Points on a hilly landscape, in no order, each with its height.
From any point a ball rolls to the lowest of the 2 points nearest to it. It stops when none of these is lower. Distance is the straight distance between rows; heights are no part of it.
fafip: [103 157  69  78 157  41 130 117 192  88 140 104 186 147 180 191 146 169
  79 159 136 126 118 124]  (h 66.6)
Til: [104 148 142 139 109 153 131 135 126  90 125  99 110 167 106 108 176 109
 109 109 153 139 153 191]  (h 9.9)
dusi: [112 139 170 152 142 185 113 114  58  93  95  87  85 157 127  94 138  64
 195 149 140  86 132 181]  (h 27.0)
fiso: [143 132 119 115 129  82 110 139 128 108 115  79 136 168 137 129 167 164
 139 109 126 115 119 124]  (h 62.7)
koret: [132 132 142 121  90 126 157 143 166 155 116 158 181 109 123 141 145 153
  94 120 128 180 144 134]  (h 48.5)
Bepa: [ 86 143 146 159 101 207  83 138 100 141 113 102 115 104 125 117 132  97
 223 161 135 128 125 182]  (h 34.5)
fuzar: [ 88 151 171 118 111 180 120 167 128 179  80  81 108  93  86 101 134  97
 167 115 171 171 165 177]  (h 27.6)
pezil: [114  95 127 145 110 121 125  96 148 143 151 129 151  87 163 156  67 126
 117 157 150 153 112 150]  (h 56.5)
Fon: [ 74 142 158 119 113 174 127 151  91 160  69  98 107  93  98  95 160  69
 203 162 175 128 160 199]  (h 30.4)
bemud: [143 166 143 121  84 180 116 118 106 140 124 126 104 112  65 104 124 102
 160 127  98  73 112  82]  (h 22.1)
meza: [141 106 141 121  90 151 113 118 122 153 113 123 121  73  81 103 111 109
 131 155 154  99 143 136]  (h 32.8)
fupo: [164 168 203 178 124 141 142 120 123 104 120 133 141 151 128 131 137 137
 159 102 110 112  88 150]  (h 20.8)
talu: [142 104 131 129 164 124 124 141  97 117 130 118  98 134 125  88 138 117
 117 104 122 115 176 103]  (h 13.0)
Lipof: [167 163 105  91 157 141 159 100 162 125 131 130 129 166 102  83 111 146
  38 104 106  84 103  78]  (h 11.8)
divo: [112 161 132 169 146 133 139 132 179 112 148 142 163 142 166 129 131 207
 102 145  72 128  68 128]  (h 72.5)
nibod: [108  99 105 123 148  79 179  95 123  94 137 209 137 115 175 177 113 120
  87 167 124  98  92 154]  (h 57.2)
Ton: [113  95 121 170  96 153  75 119  87  90 126  97  96 146 123 131 132 112
 170 152 135 114 119 192]  (h 41.2)
kibag: [189 108 132 106 109 107 110 117 134 149 119 116 146 125 128 107 111 146
  94  91 131 141 133 109]  (h 50.4)
ribep: [151 109 138 143 138 156 136 122 140 136 141 149 122 121 134 125  57  92
  85 108 132 184 153 109]  (h 17.7)
valaf: [ 92 128  95 113 112 103 160 114 159  98 143 141 146 119 123 166 145 128
  72 143 146 139 128 142]  (h 15.0)
Zuga: [155 146 188 202 108 164 126 119 110 113 143 152 126 126 147 127 101 120
 176 108 111 129 123 172]  (h 23.6)
zaduv: [154  93 138  95 117 110 117 129 141 184 109 123 165  60 122 118  83 120
  98 136 168 160 157 123]  (h 50.3)
Pez: [110 169 159 145 128  90 171 138 146  96 123 135 162 139 128 147 188 172
 151 130 123 102  96 146]  (h 44.6)
reput: [135  87 131 156 163  71 167  94 118  72 148 181 131 125 183 168 116 113
 111 144 156  99 120 189]  (h 59.4)
ganu: [153 112 159 125  88 164  93 155 118 192  91 135 119  51  99 102 123 101
 186 143 160 115 161 146]  (h 33.0)
mazat: [113 146 132 141 136 161 156  90 148 123 148 171 151 122 149 139  69 143
  87 169  89 126  67 102]  (h 79.3)
Gepo: [ 93 128 101 119 100 103 131 120 113  80 146 132 124 129 113 165 154 136
 119 158 130  98  99 138]  (h 23.7)
Lusi: [125 129 110  87  99 149 132 126 110 171 152 132 103 101  74 145  87  74
 124 121 146 157 151  72]  (h 27.2)
zula: [110 133 150 106 161 121 150 148 155 157 129  77 143  93 137  91 119 130
 122 122 169 148 156 140]  (h 21.3)
Gosuk: [121  64 118 112 145 119 121 118 136 177 126 148 133  37 143 128  70  94
 113 160 170 151 165 136]  (h 51.1)
Meb: [164 124 128 142 159  69 123 144 138  93 136 133 121 194 149 152 118 138
 111  80 111 150 120  90]  (h 52.4)
lati: [133 151  85  74 173  75 142 124 161 123 143 109 147 171 145 142 120 149
  73 104 135 141 134  80]  (h 68.9)
Kuno: [125 161 142 171 110 134 111 161 148 127 142 120 151 124 129 131 157 194
 143 145  70 123  67 124]  (h 74.0)
Lum: [158  82 122  54 145 106 142  94 143 170 109 151 146  99 147 139  76  93
  37 137 148 152 143  95]  (h 26.4)
Kifo: [ 86 152 124 131 117 140 181 133 145 102 142 138 126 136 111 126 164 128
 102 122 144 138 145 171]  (h 6.2)
ladi: [131 132 157 110 167 131 141 133 135 183 125 104 132  85 143  84  85 128
 152 120 143 142 161  77]  (h 18.5)
lef: [103  75 105 151 124 128 132 119 135 176 152 181 162  70 179 160  71 130
 151 179 129 163 124 131]  (h 55.0)
Fek: [121 141 114 107 134  85 111 108 165  96 120  72 148 142 137 135 152 149
  92 136 149 106 116 157]  (h 63.8)
kurez: [126 159  89  98 164  53 109 103 185  54 144  79 155 162 160 178 138 144
  92 145 161 102  91 147]  (h 65.2)
bogom: [121  98 154 124  96 145 108 137  92 163  68 134 131  78 102  99 153  83
 199 155 183  99 172 184]  (h 32.0)
diz: [121  59 106 107 171  67 146  84 132 106 139 172 139  97 189 161  94 114
  64 185 143 118 133 142]  (h 54.4)
Segok: [ 75 154 156 145 118 194  92 124  70 168  57 108 132 119 130 109 157  79
 245 177 157 126 135 223]  (h 32.4)
navu: [112  93  95 123 120 127 117 132 136 169 126 195 140 118 147 147  96 139
  97 153  81 171 139  63]  (h 18.2)
vip: [159 111 128  90 105 123  68 122 125 147 117  45 118 131 108 129 114 119
 118 105 162 142 134 150]  (h 46.2)
kobir: [132 166 153 120 108  97 183 137 151 133 120 165 176 133 109 151 178 169
 109 121 116 129 119 109]  (h 46.8)
nopef: [135  84  91 111 131 104 136 119 127 128 135 176 129 132 131 140 119 130
  62 144 107 144 145  95]  (h 21.2)
kol: [124 139 118 131 122 176  73 138  85  95 112  70  58 182  90  97 156 111
 157 117 104 117 132 106]  (h 18.8)
tas: [122 127 137 147  99 186 100 149 109 115 118 119  91 143  94  95 153 116
 134 100 120 152 174 150]  (h 4.7)
kobin: [153 137 126 117 109 205 113 120 124 162 139 135  96  90  79  89  79 110
 126 119 100 106 119  70]  (h 19.2)
vur: [165 142 127 103 138 150  90 143 113 118 123  49  94 214 103  93 144 117
 113  63 132 127 139 118]  (h 12.7)
dira: [110 135 113 168 129  75 108 145 129  57 139 114 116 174 143 178 150 144
 155 131 145 137  91 173]  (h 34.6)
fur: [ 91 102 100 171 127 135 148 134 126 170 155 188 136  64 166 142 113 115
 210 173 141 127 136 135]  (h 53.9)
mem: [115 140 141 171 135  68 155 159 115  72 119 174 143 127 145 140 188 180
 167 146 111  75  77 170]  (h 46.7)
Sok: [ 88 137 127 154 107 162 145 150 124 173 136 187 140  53 119 122 149 116
 225 167 142 103 132 159]  (h 53.1)
ropul: [ 94 173 174 157 119 139 185 138 126 135 144 141 162 124 134 151 166 140
 197 134 127 118 100 160]  (h 42.2)
zum: [138 130 172 149 126 152 129 108  78  78  98 126  94 149  99 101 151  90
 152 132 132  54 125 154]  (h 28.6)
med: [134 159 135 107 136 150  86 131  77 100  86  49  86 232  96 121 166 102
 152  92 121 126 131 123]  (h 15.3)
Podo: [143 125  89  92 149 108 116 116 179 162 133 106 161 153 162 128 104 167
  58 123 112 178 108  86]  (h 69.7)
tago: [163 104 103  62 144  83 157  93 143 144 120 158 144 147 149 161  94 118
  48 124 121 154 129  64]  (h 24.5)
barag: [167 140 120 103 132 165 145 118 128 152 133 149 116 125 100  78  97 143
  77 110  90 101 117  64]  (h 15.8)
niv: [112 125 115 165 120 160 136 145 128 161 142 213 136 103 142 147  98 130
 146 143  75 179 145  91]  (h 16.1)
kipu: [132  86 134 142 175  79 162 116 119 121 149 165 135 105 183 154 110  96
 134 133 164 134 157 165]  (h 60.8)
bes: [117 141 119 182 138 195 109 162 123 134 158 175  89 105 130 120 114 140
 159 116  78 167 153  95]  (h 12.6)
libig: [184 170 178 136 129 147 144 136 138 120 121 106 145 170 120 107 133 144
 107  77 113 122 114 114]  (h 17.6)
duzuf: [132 150 150 155 124 203 109 160 111 135 136 140  74 109 102  94 130 111
 175 100 104 145 186 115]  (h 8.5)
ner: [151 115 120 127 135  77 136 138 119 165 119 170 160 120 143 155 128 144
 155 119 103 148 143  50]  (h 61.5)
bame: [119 153 152 179 109 158 129 123 125 111 147 140 134 117 128 127 144 169
 165 167  79  73  58 131]  (h 75.4)
mudu: [ 58 138 111 143 125 168 168 153 131 145 137 156 121  75 129  95 162 127
 175 157 141 114 144 174]  (h 52.0)
Fivid: [105 149 104 135 145 136 143 131 178 135 144 136 155 154 148 131 114 185
  65 148  75 163 100  88]  (h 70.9)
pozug: [101 122 135 131 141 184 101 131  74 104 113  94  57 138 104  93 136  76
 182 135 137 100 161 129]  (h 23.3)
tudep: [ 76 155 137 168 114 181 135 133  92 131 121 131 111 120 135 116 179 125
 233 161 130 109 106 207]  (h 36.6)
dib: [ 77 138  82 158 119  91 144 134 141  49 159 159 115 146 145 180 163 158
 123 146 123 123  84 158]  (h 30.5)
puba: [191 103  95  83 130  98 108 126 122 148 126 120 128 175 109 117 130 151
  80  54 134 138 149  86]  (h 51.0)
kogit: [117  64 102  94 145  84 137 107 138 163 124 150 162  57 170 139  94 117
  92 190 149 120 141 123]  (h 52.3)
Vubav: [163 122  98 100 142  65 119 152 115 119 134 118 109 197 115 151 154 122
 110  44 126 137 135  80]  (h 51.6)
zazak: [165 126 133 141 114  98  90 149 102 168 132 132 144 125 140 141 121 154
 204 105  83 121 120  38]  (h 61.0)
Povok: [145 132 114  77 148 116  87 117 161 136 139  47 133 164 134 137 114 123
  92  87 163 159 129 129]  (h 47.5)
niza: [166 124 121 105 155 119 122 126 138 104 118  85  98 174 110  78 141 130
  73  85 134  99 150 123]  (h 10.2)
meda: [144 141 152 148 167 110 166 123 148 102 141 154 134 158 160 146 101 129
  85 112 121 152 125 105]  (h 54.0)
domug: [171 122 112 108 138 157 120 125 128 154 142 103  97 137  96  99  74  93
  78  84 141 154 148  90]  (h 21.0)
seva: [141 128 109 107  65 149 104 134 117 181 129 136 121  99  75 148 113 112
 159 121 119 136 131  51]  (h 29.1)
vik: [ 79 171 174 149 134 152 153 146 122 129 118 107 140 130 123 106 166 135
 189 125 134 128 142 150]  (h 40.2)
Dakud: [154 103 114  94 119 123 133 115 120 131 146 127  99 136  84 139 113  80
  78 105 157 143 165 106]  (h 24.1)
mebe: [150 156 149 135  85 159 116 120 103  98 111 122  96 158  78 119 160 126
 137 122 105  73  93 124]  (h 25.4)
tikib: [ 72 126 105 171 115 135 105 148 107  86 148  94 102 159 142 159 157 145
 180 137 127 139 120 170]  (h 37.9)
gubo: [ 94 124 100 178 133 117 174 143 119  88 143 200 122 117 158 124 172 168
 155 159 103  78  78 192]  (h 48.4)
bebo: [126 140  81  70 173  40 143 118 194 113 135 132 172 176 168 191 144 138
  61 130 128 164 137  89]  (h 67.9)
tav: [145  87 117  95  97 117 100 115 122 112 123 107 119 111  94 110 140 120
  81 141 140  87 137 134]  (h 29.7)
pakot: [160  84  80  83 113  86 105  97 116 101 142 136 116 124 114 147 122 127
  52 144 131 100 123  95]  (h 25.6)
makev: [168 189  91  78 137 117 138 109 194 133 141 126 155 203 120 125 121 156
  38  97 115 122  95  85]  (h 7.7)
govi: [130 120 141 164 124 111 121 113 147 129 146 108 156 122 161 146 100 160
 145 136 122 145 103 138]  (h 58.3)
Notuf: [193 156 152 113 130 168 113 135 109 153 115  72 111 176 110  84 130 152
 132  47 104 125 120 106]  (h 15.1)
rikup: [ 96 109 144 107 127 148 115 146 124 150 113  75 117 108 104 104 146 103
 140 128 167 150 170 179]  (h 24.7)
nagen: [136 135 139 155 111 132  95 131 118 138 135 108 121 120 122 132 128 142
 169 119 107 124 116  97]  (h 60.0)
buriv: [162 114 146 120 149  59 134 145 120 140 122 115 147 135 142 132 151 140
 155  99 134 127 161  95]  (h 62.0)
mirit: [139 126 146 135 188 135 148 142 125 134 135 132 114 119 152  81  94 126
 143 102  97 124 162  66]  (h 16.0)
manez: [162 111 167 178 135 154 125 123 120 102 144 155 107 137 148 127  73 102
 129  95 128 154 137 131]  (h 20.7)
dape: [ 84 149 168 155 119 130 134 139  82 115  85 121 130 148 119 128 199 126
 219 157 125 107 120 179]  (h 38.2)
maf: [141 124 110  57 144  93 117 127 177 167 134  76 158 123 124 146 107 118
  58 107 176 184 156 136]  (h 48.6)
raz: [ 70 107  97 153 150 132 178 135 112 106 152 186 111 100 140 119 157 147
 167 161 124  79 130 159]  (h 50.1)
sig: [103 152 121 173 132 143 161 114 131  84 159 177 122 120 138 147 107 148
 130 169  88 103  53 133]  (h 77.2)
keni: [133 104 126 147 103 120  69 125 114  90 126  70 109 153 119 154 134 112
 113 123 156 150 132 174]  (h 44.1)
nuko: [163 107 135 105  97 121 137 126 153 185  96 150 170  78 120 102 119 161
  74 130 124 164 126 118]  (h 49.5)

For each start below, name the point where the ball stops.
fuzar -> niza
meza -> tas
maf -> Kifo
Lum -> tas
kurez -> Pez
pezil -> Pez
zum -> makev
sig -> Pez
